A landscape with many valleys, sampled at points; each row gives a point and its height.
A ball rolls from a point to the lowest of its 2 nearest points, and stops where none of them is lower. Distance is the straight distance between rows; heights are no part of it.
J858: [135 148 144 147 171 108 112 131 104 129 143 113 117 131 143  67 108 141
 100 119 124 140  84 135 127 117 155 134 126  86 161 127 142 122 150 123
 163 172 136 172 134]  height 3.32
J238: [128 123  94 126 123 145 172 106 133 144 151 138 109 121 180 139 130 146
 160 111 125 145 155 154 112 116 130 119  92 200 107  96  95 139  57 121
 138 133 151  70  88]  height 7.63
J233: [149 128 164 107 108 118 105 107 145  83 104 109 193 130  92 139 149 122
 102 114 160 122 128 104 122 158 140  98 180 182 134 187 142 114 111 133
 133 111  96 157 183]  height 3.89
J255: [ 91 129 141 171 152 130 150 158 114 151 151 121 102 146 111 100 123 129
 172 126 117 106 150 115 170 113 149  89 145  71 120 142 132 153 172 139
 158 145 139 168 160]  height 2.79
J261: [157 110 148 116 144 106 120  72 140  95  84 143 126 116 151 125  73 123
 124 147 150 142  96 146 147 134 101 144 129 157 144 131 160  93  86 131
 116 129 110  88  93]  height 4.12
J154: [149 152 129 172 105 126 145 168 121 101 160 209  91 140 112 122  89 158
  84 151 125 130 119 119 130 148 165 182  85  84 139  92 144 107 130 116
 147 140 146 115  59]  height 6.66
J680: [207 107 178 141 136 110 126 128 153 140 130 186  93 111 123 109  52 136
 139 176  79 113 143 153 148 157 150 170  79  89 127 110 216 151 128 123
 139 178 116 105 117]  height 6.29
J716: [ 93 150 118 137  80 141 150 188 142 147 146 120 129 152  98 158 194 136
 137 108 115 102 188 111 106 144 154 114 127  96 124 135 107 165 169 133
  96 119 126 135 141]  height 6.16
J88: [134 135 107  93 130 114 127  95 121 135  93 146 142 112 149 134 123 126
 155 122 149 150 107 130 141 136  93 123 127 152 129 103 130 120  91 128
 130 125 112  98 115]  height 3.54
J340: [185 130 159 103 130  78 122 138 155  86  89 186 148 148 100 150  73  94
 119 152 126  92 104 157 140 183  95 186 119 105 126 142 227 111 146 107
 133 151 155 103 110]  height 6.24
J384: [128 115  72 138 151 123 143  92 110 139 119 144 121 127 154 118 114 106
 160 134 108 136 105 169 115 114 119  97  97 132 126 100  89 135 129  88
 197 147 171 166 147]  height 6.46
J999: [ 64 139 102 148  85 126 143 222 143 139 155 140  92 149 110 147 192 136
  96  99 124  90 199  94 117 143 122 136 139  68 114 119 124 130 210 132
 110 122 132 137 109]  height 6.60
J663: [125 133 124  88 124 139 120  93 116 157  81 132 167 122 113 165 167 118
 201 105 133 130 115 119 152 143 100  89 147 155 104 131 118 148 115 126
 113 128 107 127 155]  height 4.31
J274: [181 107 194 143  79 108 116 165 189 112 142 164 102 128 104 156 119 159
 120 144 110 102 171 126 119 177 169 149 109  81 135 122 214 157 118 148
  94 186  68 106 117]  height 6.88
J358: [151 115 165 102  86 163 147 110 138 138  95 129 176 131 109 170 154 138
 159 129 119 111 166 131 125 170 117 131 127 149 119 146 157 180 113 143
  71 128  92  70 146]  height 5.35
J540: [167 122 169 117  95 139 163 113 149 121 129 150 127 127 129 149  88 147
 155 154 113 121 146 158 134 154 170 127  87 124 150 143 142 160 116 128
 110 158 132 122 113]  height 3.26
J758: [181 127 174 119 148 137 122  95 151  89 115 114 182 141 132 109  79 113
  98 139 125 101 122 151 115 139 115 136 149 156 154 175 190 113 127 116
 118 110 129 129 157]  height 2.52
J144: [153 146 114  66 110 109  83  84 133 100 100 122 179 105 123 143 141  99
 119 126 163 160  81 135 131 137 118 131 145 225  92 165 107  83 111 101
 122  92 125 137 145]  height 5.81
J470: [ 95 145 156 132 116 111 122 147 151  82 128 115 162 156  95 126 163 139
  83 100 166 130 142  71 147 142 150 108 185 132 117 178 114  96 133 137
 152 110  91 167 157]  height 4.49
J107: [ 93 133 175 141 140 114 127 132 140  83 117 122 136 137 121 112 124 155
  90 110 150 145 143  89 171 144 152 120 172 114 159 154 138  98 122 158
 124 129  88 143 108]  height 5.17
J369: [ 85 152  97 143 150 124 127 187 112 143 133 137 128 151  88 108 177 100
 147  72 136  94 154  88 131 138 111 110 182  95  92 125 127 112 228 121
 123 109 126 189 167]  height 8.74
J790: [116 155 161 148  81 100 116 169 154  99 129 170 118 148 105 139 127 148
  70 121 170 147 154  98 140 172 128 181 118  86 124 117 171 104 117 153
 106 132  92  76  69]  height 5.37
J300: [146 164 130 113  91 128 142 130 130  86 123 161 160 167 104 135 117 100
 118 128 144 126 121 118 119 145 153 135 126 138  96 157 130 112 155 101
 141 116 133 154 146]  height 3.61
J294: [ 77 124 109 178 145 143 147 193 110 193 143 113 104 132 104 106 165 139
 177 102 105  95 168  99 150 105 116  93 169  84 104 109 137 167 151 148
 129 110 111 117 165]  height 4.33
J612: [116 157 139 111 171 151 108 112 101 152 140  98 146 118 137  97 165 138
 140  86 142 134 121 105 132 123 120 108 163 138 147 146 108 114 182 142
 102 117 124 171 152]  height 6.38
J140: [113 162 124 119 104 125 130 121 105 153  81 148 140 143  88 148 136  86
 186 121 123 155 154 147 116 176 115 125  98 103  90 134 118 177 173 117
 120 150 153 150 139]  height 8.02
J865: [ 70 178 130 142 146 119 118 166 125 144 159  94 130 151 110 111 163 116
 100  78 156 113 161  71 140  89 128 140 164  98  98 141 103 138 121 129
 146 104 121 134 159]  height 2.37
J810: [147 112 166 112 129 149 122 110 117 181 123  84 150 107 139 132 165 139
 185 115  91 156 149 141 131 142 116  94 125 110 144 131 154 199 103 159
 123 170 106 130 174]  height 2.26
J268: [ 94 122 150 125  42 148 109 161 164 106 126 117 189 161  85 181 210 148
  96  80 153 104 169  70 122 157 127 102 155 134  96 147 140 128 118 145
  83 131  76 110 156]  height 6.05
J120: [103 118  99 158 154 134 151 135 140 146 183 111  68 113 190 120 118 156
 131 138 110 139 143 150 119  82 154 124  91 164 125  83  87 127  35 132
 158 128 150  86  77]  height 7.42
J482: [181 123 158 159 109 148 128 145 142 162 155 173  95 117 137 103  83 164
 124 163  84 141 165 129 136 147 153 151  85 112 126  82 181 147  80 152
 145 137 101  97 107]  height 5.75
J158: [105 171 128 114 147  92 116 121 116  97 114 121 130 122 140  98 105 128
  77 117 170 168  99 116 138 117 128 171 123 133 133 135 106  92 122 132
 130 115 123 103  90]  height 0.87
J153: [173 118 136 155 108 104 138 153 127  74 113 211 128 139 110 128  87 143
  77 160 109 118 115 120 150 182 143 172  96  60 145  92 170 110 160 105
 169 170 113 136 106]  height 6.03
J310: [147 176 148 107 113 146 115 115 124 116 133 108 167 132 114 127 149 139
 120  89 150 119 138 124 100 136 143 149 141 176 128 147 123 130 121 133
  49 100 106 101 129]  height 2.43
J525: [138  93 178 120 118 143 154 138 139 124 111 134 113  99 121 142 129 176
 135 155 101 146 174  91 152 145 150 121 138 115 156 115 156 153  89 176
 100 143  50  96  97]  height 4.51
J454: [198 100 158 145 154 152 133  81 143 115 129 127 171 119 145 108  96 130
 127 134 118 107 127 140 107 137 122 113 145 125 180 127 170 134  97 126
 149 130 105 140 166]  height 1.88
J386: [105 105 116 185 185 134 141 138 124 141 160  99  81 111 153  93 112 171
 116 169 119 127 113 124 150  82 153 105 130 105 163 111 101 126  74 136
 193 119 120 136 125]  height 5.21
J695: [104 106 151 130 127 140 152 164 132 143 131 126 103 105 131 123 154 172
 130 141  88 140 178  96 148 140 154  98 147  92 173 117 133 156 131 168
 127 141  88 147 115]  height 3.73
J530: [122 146 158 159  54 161 136 175 150 159 172 131 138 167 100 132 162 146
 114 101 147 117 184 105  98 145 143 162  92  77  90 120 162 167 127 141
  83 152 102  75 133]  height 6.61
J186: [ 86 142 134 104 130 122 115 120 132 108 123  92 142 132 114 139 150 120
 118 136 153 136 105  99 163 102 144  90 167 161 112 187  83 102 111 127
 163  98 139 166 148]  height 5.08
J64: [176  60 126 118 132 127 120  57 129 147 126 157 102 118 190 135  68 107
 137 169  83 156  88 189 139 124 101 122  68 114 134 100 151 132 132 102
 163 206 167 144 123]  height 7.12
J429: [146 115 146  95 116 171 125  71 127  93 125  91 153 112 149 146 108 138
 116 149 151 141 133 153  92 134 143 133 119 247 138 153  92 115  83 141
  56  90 130  83  99]  height 1.72
J248: [ 92 163  86  96 123 134 104 126 108 167 132  93 112 130 132 156 165  86
 179 125 119 134 105 155 124  99 119 105 118 156  86 158  57 136 176 100
 112 108 196 167 144]  height 1.68
J774: [122 143 167  81 135 143 111 106 113 124 108 110 164 124 124 125 155 120
 143  97 130 136 122 118 154 159 131 103 158 158 130 185 124 117 209 123
  89 142 134 191 156]  height 6.89
J733: [ 87 132 111 157 177 126 110 141 106 183 132  67 122 121 113 132 171  94
 191 106 114 128 130 130 115 119 100  75 160  88 132 134 110 160 146 140
 169 136 164 199 189]  height 2.54
J142: [149 167 145 102  92  99 106 142 145 155  94 157 164 148 102 144 135 100
 126 108 138 118 135 143 112 187  98 166 113 104 106 117 199 152 117 130
 124 146 123  90 127]  height 5.30
J665: [158 103 143 183 150 156 138 118 132 112 153 146 107 111 152  79  54 173
  81 182  97 145 132 130 139 129 166 156  92 126 161  82 139 115  71 134
 148 132 107 109  82]  height 5.22
J165: [156  93 197 123  73 137 132 159 173 146 124 153 143 127 103 158 151 146
 143 109  99 108 196  98 136 180 137 133 131  77 126 124 211 166 152 151
  79 191  65 118 138]  height 6.45
J245: [213  94 143 130 148 114 141  90 166 154 124 163  91 101 165 117  52 138
 142 164  84 118 122 192 116 139 122 168  72 154 142 111 204 144  88 110
 121 161 137  87 101]  height 6.69
J777: [164 113 151  75  90 137 110  67 135 122 115 115 150 127 138 166 105  84
 186 141 111 139 105 183 115 141 133  97  94 168 124 168 119 148 157 109
 102 162 182 164 156]  height 7.44
J762: [103 167  90 128 128 139 156 156 123 161 158  98  97 136 125 139 132 109
 172 119 102 104 143 158 114 101 144 119 113 130 113 149  70 157 166 111
 110  97 194 149 141]  height 2.58
J559: [104 136 100 133 191 145 112 100  94 150 135 107 132 104 135 102 157 123
 131 106 169 139  84  93 143  86  98 101 176 139 141 138 100  84 152 136
 150  87 133 166 151]  height 5.76
J119: [121 152  73 158 157 100 135 162  70 120 133 164 120 144 106  74  98 104
 116 115 112 122  94 140 114 112 140 152 101  81 107  86 115 127 185  95
 188 141 171 169 140]  height 6.27
J404: [117 144 146 143 143 137 116 123 114 170 140  89 159 141 121 116 156 112
 165  95 120 141 146 121 120 135 120  93 134  93 122 130 130 173  96 143
 166 149 131 159 186]  height 1.05
J227: [194  83 111 119 133 131 138  75 144 159 146 134 118 105 202 107  83 129
 134 143  83 148 112 205 100 127 111 133  73 167 149  94 157 144  91 111
 146 182 152 118 120]  height 6.90
J97: [125 120  69 171 189 119 128 116  75 141 130 129 121 127 116  85 106  88
 147 124 129 131  69 152 110 101 115 117 117  94 120  95 108 127 165  93
 219 140 175 197 166]  height 6.91
J943: [133 102  95  93 156 110 131  72 113 119  78 152 138  95 140 117 118 129
 145 148 165 162  71 122 163 116  89 118 145 143 138 126 106  95 149 125
 145 125 107 138 134]  height 2.68
J734: [156 156 141 151  82 147 141 165 134 166 162 166 106 131 127 114 125 157
 113 125 117 138 174 116  92 140 144 163  86 105 119  91 159 158 100 151
 107 123 110  81  91]  height 6.18
J611: [178 128 140 160 159 100 103 136 114 104 122 178 131 131 131  78  70 139
  80 150 110 129  87 143 153 157 136 179  98  83 142  91 188 111 123  99
 188 171 125 126 117]  height 5.38
J303: [144  91 110 201 183 130 133 156 119 174 166 124  74  82 131  86 120 162
 153 161  91 130 121 133 138  93 155 102 116  87 157  82 139 153  97 135
 216 145 115 165 158]  height 5.83
J321: [ 50 165  98 123 141 135 144 188 140 121 136  94 102 125  97 140 165 126
  92 125 159 102 165  77 131  97 136 168 169 153  94 154  53 116 152 134
  85  45 115  91 105]  height 1.77
J541: [174 158 175 130  88 117 137 122 150 120 149 148 114 130 125 149  89 145
 114 135 138 131 119 173  95 157 158 182  90 143 156 151 169 136  93 129
 104 151 166  87  69]  height 2.45
J220: [105 123  90 163 191 141 136 106 106 104 127 114 123 110 133  91 106 137
  94 131 154 143  61 100 142  73 118 124 160 139 156 117  99  60 137 114
 164  86 132 159 115]  height 5.06
J168: [135 142 114 169 120 117 129 160 137 139 158 164 112 153 124 120 122 135
 158 129 112 101 149 121 133 130 156 104 118  87 112  75 144 140  78 119
 166 136 113 131 143]  height 5.36
J85: [113 144 118 146  88 113 140 201 138 142 151 177  92 135 113 126 159 155
 111 101 116 113 169  91 123 153 140 136 122  66 135  90 168 120 180 149
 101 148 103 141  95]  height 7.13
J5: [124 122 139 163  86 123 107 183 159 108 159 117 115 145 116 146 167 174
 106 115 123 121 177  92 112 134 157 117 133  99 130  90 154 135  62 165
 111 123  53  99 125]  height 6.55
J748: [158 125 161 159 145 107 125 114 139  86 119 146 117 121 138  90  67 151
  80 151 123 144 108 139 143 143 143 165 120 111 160 118 174 106  99 131
 127 145  96 108  92]  height 4.70
J938: [185 112 179 128 102  91 127 153 194 108 104 187 119 133  80 173  99 119
 107 172 127  74 159 157 124 179  97 183 117  97 128 143 252 138 127 120
 108 140 127  70  94]  height 6.56
J30: [104  96  94 130 148 153 108  86 134 115 163  69 118 115 167 138 144 117
 115 145 155 136  83 135 122  48 132  89 154 210 126 152  52  77  89 112
 145  82 158 152 128]  height 4.22
J948: [ 97 142 105 116 167 119  83 109  83 164 119  92 129 138 122 118 149  74
 176 114 128 154  90 138 132 113  99  91 134 113  98 139 102 124 185 118
 151 142 179 202 172]  height 3.00
J399: [130 157 138 104 121 106 141 143  93 113  99 172 139 137 124 118 106 116
 113 116 124 160 107 123 150 168 117 167 109  91 136 134 154 116 201 132
 138 156 161 142 100]  height 7.73
J396: [143 120 151 142  67 145 137 145 163  48 137 164 139 152 111 151 116 155
  75 129 146 105 159  96 107 158 162 125 133 124 160 129 144  95 133 142
  83 115  82 121  95]  height 6.50
J394: [110  84  73 137 158 166 151 106 116 164 144  92 103 121 164 148 147 117
 205 152  99 117 126 160 124  85 101  63 133 158 130 129  59 148 133 120
 150  97 175 158 162]  height 4.53
J974: [ 93 151 114 150  78 116 116 173 150  88 146 124 121 139 109 159 169 142
  73  95 162 120 176  85  90 114 137 153 132 111 116 100 103 113  85 152
  92  86  75  75  93]  height 6.21
J363: [109 113 104 171 140 147 163 150 138 109 148 119 132 154 113 118 149 145
 123 147 148 101 151  95 120  96 142  93 165 122 120 137  89 130 113 129
 164  75  97 142 166]  height 7.11
J863: [ 76 123  72 124 177 131 132 141 130 152 164  62  57 117 173 131 124 102
 105 150 112  93 115 141 122  48 112 132 152 154 126 142  48 114 116 116
 143  77 193 101 118]  height 3.05
J616: [164 154 173 123 117 118 101 130 157  93 129 124 182 166 122 109 110 110
  60 111 135  98 153 129 101 166 104 164 147 120 136 154 200 116 123 126
 118 113 116 112 146]  height 2.99
J869: [132 162 105 128  85 135 142 150 113 180 111 155 138 141  92 144 177 127
 178  95 126 123 149 135  79 164 119 158  95 108  88  97 131 188 153 125
  84 145 117 102 134]  height 7.60
J402: [162 112 158  82 126 163 125  84 118 142  70 134 183 106 104 164 161 125
 184 120 124 114 153 120 143 176  96 117 145 150 117 157 134 159 164 125
  78 130  85 123 177]  height 4.92
J937: [203 104 136 138 106 133 143 122 165  97 122 166 160 131 136 132 100 137
 101 145 108  96 161 151  79 160 125 140 120 127 157 102 186 136  93 120
 121 122  84  99 138]  height 2.61
J463: [ 87 144  94 164 141  96 156 159 132  93 123 146  74 117 117 122 106 163
 110 140 140 128 121 106 133 107 152 143 138 122 147  97  98  98 106 145
 108  92 106 106  60]  height 3.30
J967: [ 84 117  96 127 163 122 143 147 107 146 116 115  79 102 141 108 126 148
 115 148 105 125  96 126 153 100 120 108 144 100 167 128  95 113 173 132
 152 125 150 163 109]  height 4.99
J620: [ 72 160 102 159 164  82 133 167 121  99 137 124  73 130 118  95 108 140
  78 130 155 128 105 110 157  86 151 160 143 107 129 129  89  95 135 122
 151  97 141 118  91]  height 2.17
J576: [100  58  92 129 166 155 121  92 117 124 162  60  98 111 186 141 156 153
 139 160 141 136  93 138 108  49 118  79 148 193 156 117  55 104  83 156
 101  97 129 118 111]  height 3.85
J22: [146 135 143 121 109 106 119 148 139 140 105 157 138 136 110 136 141 134
 150 116 118 119 146 113 128 163 125 117 135  88 120  96 172 155  97 139
 145 156  77 127 143]  height 4.65
J84: [117 102  68 148 169 148 168 163 100 184 158 102  80 105 161 103 153 161
 168 142  89 125 163 142 106  85 122 109 120 139 126  85  92 182  95 147
 152  97 132  91 131]  height 6.74
J811: [118 162 113  73 135 125  71  91 115 115 140  90 160 107 130 128 156  91
 105 115 161 165  77 107 141  94 112 123 155 199  90 178  77  75 117 109
 143  87 149 174 152]  height 5.51
J699: [121 104 112 117 120 157 157 109 125 134 134 107 134 126 150 155 142 136
 185 145 108 129 146 150 129 113 142  72 119 162 129 140  76 162  95 127
 147 120 143 138 154]  height 4.14
J743: [173 129 165 130 159  80  97 144 100 113 103 171 139 150 108  96  78  98
 132 142 102 128 105 149 155 181 126 164  99  64 118 111 206 136 167 121
 184 206 146 152 141]  height 6.14
J674: [120 131 140 136 138  81 127 178  88  98 115 186 142 154 100  95 112 105
 109 107 123 141 127 107 167 176 131 154 124  47 116 103 175 110 208 125
 179 181 136 169 132]  height 7.03
J232: [109  88  88 114 127 121 125  75 127  94 118 131 104 122 176 137  94 136
  80 163 142 166  44 151 149  82 122 128 102 171 142 113  78  67 123 104
 128 137 162 132  64]  height 2.18
J472: [175  71 126  92 159 137 122  39 128 107  96 129 151 103 148 142 112 102
 143 156 138 145  54 145 133 107  98 100 142 162 146 149 120  94 150  94
 156 155 123 179 164]  height 1.54
J917: [119 120 107 144 153 115 107  95 119 146 162 120  88 124 199 103 101 136
 104 139 135 160  98 154 133  79 128 129  88 143 125  92 105 112  59 121
 168 157 149 102  95]  height 7.18
J356: [140 114 104  99 128 144 115  62 108 146 121 125 141 137 178 121 126  91
 133 140 132 165 103 180 110 118  94 116  92 168 110 139  94 124 133 102
 157 145 170 138 140]  height 6.76
J754: [ 83 133  77 134 180 109 126 171 117 179 123  67  59 106 149 132 139  98
 133 139  97  80 113 154 115  94 100 120 176 120 136 152  78 139 167 120
 148  81 185 128 158]  height 2.41
J727: [119 141 132 119 120 161 134  88 131  84 144 107 128 127 144 133  85 125
 104 151 154 153 108 131 111 100 167 149 109 223 117 153  76  86  99 125
  74  86 153 110  64]  height 2.24
J111: [137 171 120 113 153 113 117 135  85  83 126 137 174 156 121  97 105  85
  94 104 137 148  66 113 134 113 126 167 128 119 104 129 126  72 170 103
 187 126 169 175 146]  height 5.34
J826: [166 107 160  93 126 155 114  68 125 121 114  94 191 126 133 140 138 125
 138 132 144 129 131 136 116 134 113  88 156 196 134 176 130 144  87 131
 132 110 118 123 184]  height 3.48
J870: [165  88 134 121 116 154 169  87 133 151 155 109 122 110 169 128  96 140
 193 151  99 141 141 172 126 118 148 102  79 134 150 120 100 169 120 136
 109 149 146 139 145]  height 3.90
J697: [139 101 110 150 154 138 143 151 118 180 155 110  89  96 148 113 148 155
 189 146  82 143 140 134 133  99 132  90 121 112 140  83 138 173  74 160
 168 133 106 127 150]  height 6.40
J528: [132  76  98  95 126 154 105  66 113 115 136 121 117 133 175 134 124 114
 109 164 138 162  44 150 141  68 106 108 118 168 133 137  69  71 177 108
  98 132 154 158 106]  height 1.40
J135: [144 120 129 166 115 148 155 133 149  67 144 142 144 158 119 109 116 153
  69 146 140 107 145 109 106 130 166 124 134 118 149 121 111 113 113 119
 144 112  83 141 136]  height 6.81
J654: [ 87  76  86 175 202 167 130  96 114 144 158  75  88 105 173 103 114 144
 105 160 141 135  73 115 128  42 104 107 155 146 167 105  81  77 104 143
 146  94 150 136 104]  height 4.37
J700: [133  83 125  91 110 169 118  63 115 131 135  87 157 124 161 160 158 126
 154 147 142 152 124 154 124 111 120  71 125 224 109 166  73 143  87 122
 140 115 141 122 168]  height 3.78
J930: [122 109 139 159 139 123 126 139 109 180 111 143 107 111  95 124 118 105
 218 125  76 150 171 130 143 143 129  90 107  52 105  91 159 191 141 145
 156 180 120 167 170]  height 9.36
J442: [127 185  96 102 139 121 113 133  95 125 120 150 162 146 100 100 136  80
 136 100 154 141 110 109 123 133 111 143 133 137  72 137 109 103 184 100
 143 100 143 161 163]  height 4.50
J872: [102 155 125 102 125 173 125 122 110 142 128  96 154 123 123 145 178 148
 154 102 138 124 136 103 134 115 122 118 140 188 110 132  75 135 100 138
  69  74 119  99 123]  height 1.55
J201: [134 146 131 120 108 153 154 105 135  73 124 141 146 146 122 134  89 124
 101 157 145 136 114 121 138 121 170 127 119 186 112 160  93  90 115 103
 132  94 148 140 100]  height 2.87
J600: [160 111 185 134 100 126 136 110 162  46 102 135 149 125 107 148  77 142
  77 145 131 107 147 133 120 164 157 145 146 152 179 165 168 104 113 143
  74 115  95 107  92]  height 6.19
J760: [ 89 153 133 130 114 155 148 162 124 144 140 110 122 130 123 147 157 161
 142 119 121 124 162  93 137 113 147 125 138 135 137 117 102 146  80 161
  93  96 120  90  91]  height 2.50
J448: [ 72 143  75 150 147 124 144 199 105 179 145 129  90 109 112 113 159 141
 121 111 125 103 173  90 133  90 103 137 159  98 111  92 106 146 123 149
 125  69 116  74 119]  height 5.27
J75: [161 178 148  81 116  98 121 130 119  98 101 151 161 141 111 134 107  96
  99 119 154 148  85 144 118 163 109 201 118 145 115 168 168  91 179 117
 108 122 173 112 103]  height 8.12
J237: [167 120 151  72 129  69 112 102 171  98  72 141 150 122 114 160  90  92
 123 157 133  97 103 191 128 160  88 164 127 155 142 166 206 124 115 103
 122 131 159  96 114]  height 5.97
J138: [101 130 138 167 171 109 125 176  83 161 152 132  93 116 126  64 120 128
 130 113  99 146 143 130 151 119 144 119 117  54 136 116 147 151 189 140
 174 166 153 181 138]  height 4.36
J230: [165 156 169 107 124 134  97  86 143 117 135  98 161 148 140 119  90 106
 121 118 149 119 112 161 110 126 127 147 127 185 120 172 162 119 101 120
  80 112 146  95 134]  height 2.98
J159: [120 155  62 125 164 115 138 132  81 166 123 133 108 103 140  85 143 140
 133 105 142 127 120 127 103  94 107 140 120 127 124  98  81 142 147 122
 126  99 132 120 136]  height 6.78
J254: [126 158 151 149  53 118 119 143 160  94 124 146 138 142  86 177 147 133
  88  98 176 137 155 110  95 157 125 176 131 140 122 128 155 110  86 150
  73 105  91  52  68]  height 5.84
J916: [ 93 151 150 130  74  83  93 184 167 105 129 151 148 161  96 145 173 128
  83  62 175 133 148  83 132 173 129 158 145  81 103 113 178  99 143 142
 105 157  88 115 109]  height 4.64
J693: [ 67 104 108 123 160 140 129 140 125 155 165  48  72 116 175 140 143 145
 137 156 122 117 120 132 135  53 125 100 149 157 144 129  65 126  86 158
 107  94 160 100 102]  height 3.47
J769: [136  81 109 132 136 150 133  70 130 141 177  96 107 135 203 115 110 133
 122 147 129 146  94 177 119  78 130 100  92 161 143 114  79 118  95 112
 148 154 166 137 127]  height 6.96
J263: [ 51 159  87 106 159 110 135 156 130 115 124  99  94 107 126 131 135 121
  93 142 159 136 120 100 153  85 126 154 158 155 118 151  44  85 131 135
 121  52 147 113  85]  height 0.64
J950: [158  79 143  82 122 167  77  45 117 114 138 105 155 130 167 137 127 101
 118 159 144 159  65 145 144  95 104  94 145 194 125 178 106  85 155 117
 102 128 147 166 155]  height 0.51
J549: [171  70 149  97 106 147 143  67 151 111 130 107 139 103 179 162  94 142
 123 155 122 131 139 192  96 141 129 129  91 231 163 141 132 137  64 136
  80 133 158  61  89]  height 1.30
J783: [ 68 165 115 156 169 117 133 167 106 156 145  99 103 144 117  99 136 106
 133 108 135 113 137 111 153  86 125 118 156  90  97 158  99 133 160 119
 172 101 173 151 161]  height 0.80
J606: [150 117 113 162 133 124 141 116 121 141 139 166 107 127 141 108  85 117
 165 152  91 132 133 164 141 136 146 114  80 100 122  91 128 158 103 104
 196 171 155 155 137]  height 6.02
J622: [155 156 148  92  79  92 117 118 162 106  89 162 165 137 100 175 116 103
 123 118 155 115 123 152 116 180 119 153 128 162 122 141 176 121  89 116
 114 117 137  85 112]  height 5.70
J635: [114 177 133 114 117 139 140 126 132 142 184  79 133 143 139 120 127 113
 128 109 126 123 146 143 108  97 169 131  97 129 119 150  70 158 114 117
 133 119 177 145 151]  height 3.28
J610: [102 167  83  95 142 157 113 127 104 164 141  93 139 114 125 142 186 108
 155 105 133 116 141 120 115  98 116 125 135 185  81 141  47 141 129 104
 118  69 149 126 159]  height 0.49
J939: [100 101 155 141  55 143 112 163 167 140 114 119 183 172  87 164 215 130
 138  60 137  98 164  83 121 168 131 118 140  99  80 131 166 148 169 128
  62 187  65 118 168]  height 6.47
J342: [121 182 109 114 129 117 118 140  96 171 126 135 142 127 123 105 154 121
 129  82 146 126 143 116 102 129 114 160 114 111  99 104 127 161 130 126
 111 120 121 103 138]  height 7.19
J544: [118  98  89 120 171 108 139 112  90 143  82 146 115  89 126 109 126 124
 148 143 120 151  80 128 151 120 102 105 143  83 165 111 112 122 192 121
 165 153 130 188 139]  height 4.04
J890: [ 90 121  78 124 185 138 110 102  77 180 140 106 100 107 163 100 156 124
 141 122 166 146 102 120 137  65  82 113 138 142 114 111  77 126 121 138
 137  97 138 102 136]  height 6.36
J239: [177  95 135 105 149 119 139  82 122  89  78 163 153 110 134 133  68 112
 118 156  92 133  67 148 149 148 120 148 113  97 159 115 160 110 156  92
 170 176 145 165 129]  height 3.19
J768: [ 73 133 115 139 127 129 127 152 113 164  77 120 145 133  74 152 181  98
 204 105 110 136 158 112 146 154 107  90 149  89  88 125 112 175 169 124
 130 143 121 161 175]  height 8.46
J882: [186  89 112  86 136 124 132  57 137  89  83 151 153 112 159 144  75 104
 117 158 116 134  55 172 125 127 100 147 111 173 148 131 138  93 158  72
 135 149 153 145 118]  height 2.36
J48: [127 134 129 145 129 131 148 131 129 112 146 113 105 116 149 120 113 167
 128 133 124 134 133 126 107 107 166 124 123 148 160 106 112 127  81 152
  85 115 105 112  81]  height 3.33
J39: [151 117 189 101  75 138 142 121 150 145  90 162 155 123  91 193 131 113
 177 114  99 109 170 117 142 184 128 133 128  91 123 148 183 174 145 133
  88 176 110 115 131]  height 5.88
J143: [ 95 121 121 161  99 114 133 181 137 158 109 141 115 150  67 149 167 103
 189 114 100 122 182 120 115 170 140 100 112  46  81 101 148 190 163 135
 123 183 106 159 162]  height 8.91
J767: [ 91 138  75 144 196 139 128 177 111 178 124  73  97 102 122 133 182 117
 153 120 123  70 138 118 120  99  82 117 205 141 125 144  79 136 165 126
 133  47 137 111 179]  height 3.17
J76: [139 132 134 106 148 101 102  88 110 113 118 111 135 131 165  98 100 123
  71 138 143 172  62 152 139 112 115 159 108 118 151 143 127  96 133 115
 158 155 153 131 114]  height 2.07
J252: [126 130 200 106 107 116 135 113 151  87  88 142 161 144 106 143 111 139
 100 124 153 129 155 101 171 170 130 146 159 136 131 185 173 113 142 147
  88 137  93 105 108]  height 5.80
J246: [ 89 155  94 113 141  80 118 175 117 142 109 147 142 135  96 115 166 100
 144  77 141 125 120  94 138 159 109 126 170  81 120  97 135 113 177 138
 149 137 120 181 144]  height 8.22
J456: [129 114 147  69 114 141 117  83 115 126 101 121 137 113 143 162 131 117
 165 135 122 145 110 143 155 138 123  95 122 141 149 166 105 131 180 128
  87 154 153 172 133]  height 7.23
J86: [113 112 144 123  48 167 159 155 147 117 124 127 167 155  87 186 192 155
 147 118 125 107 180  97 117 153 150 102 124 127 110 144 111 172 133 138
  82 123  89 102 150]  height 5.72
J830: [ 98 120 119 154 157 134 142 175 121 145 147 116  74  99 137  89 126 173
  84 155  91 135 143 107 148 113 155 127 135  87 177 106 116 128 123 152
 157 124 117 143  99]  height 4.59
J251: [ 97 157  77 137 118  79 129 192 137 104 129 168 110 134 102 124 155 133
 108  99 148 102 124  93 122 131 129 137 148  83 132  87 124  93 168 125
 123 107 106 150 113]  height 7.68
J129: [137 145 159 140 115 110 111 157 145 105 137 148 156 171 112 102 139 124
  92  91 153 111 151  94 122 157 124 134 151  82 116 123 188 113 151 135
 122 155  83 138 156]  height 3.75
J210: [148 114 180 140  46 136 113 146 185  93 114 147 152 152  83 191 132 142
  93 130 151  94 180 119 109 177 114 157 131 130 124 150 206 129  89 144
  68 115  88  44  99]  height 6.15
J123: [176 118 166 134  92 140 147 106 159 133 145 126 108 107 143 157  89 155
 132 148 127 141 142 175  87 152 145 165  88 191 163 134 160 146  45 150
  75 135 144  51  54]  height 1.78

Call two points neighbours if one is among the 2 nearest of the other. Go from one point of each pair to the other, from neighbour to neighbour, staying as low as possible. Name the highest point that can't be avoided.
J826 and J86 -> J530
J263 and J454 -> J48
J158 and J263 -> J620
J158 and J472 -> J232
J158 and J826 -> J699
J610 and J454 -> J230
J610 and J404 -> J948
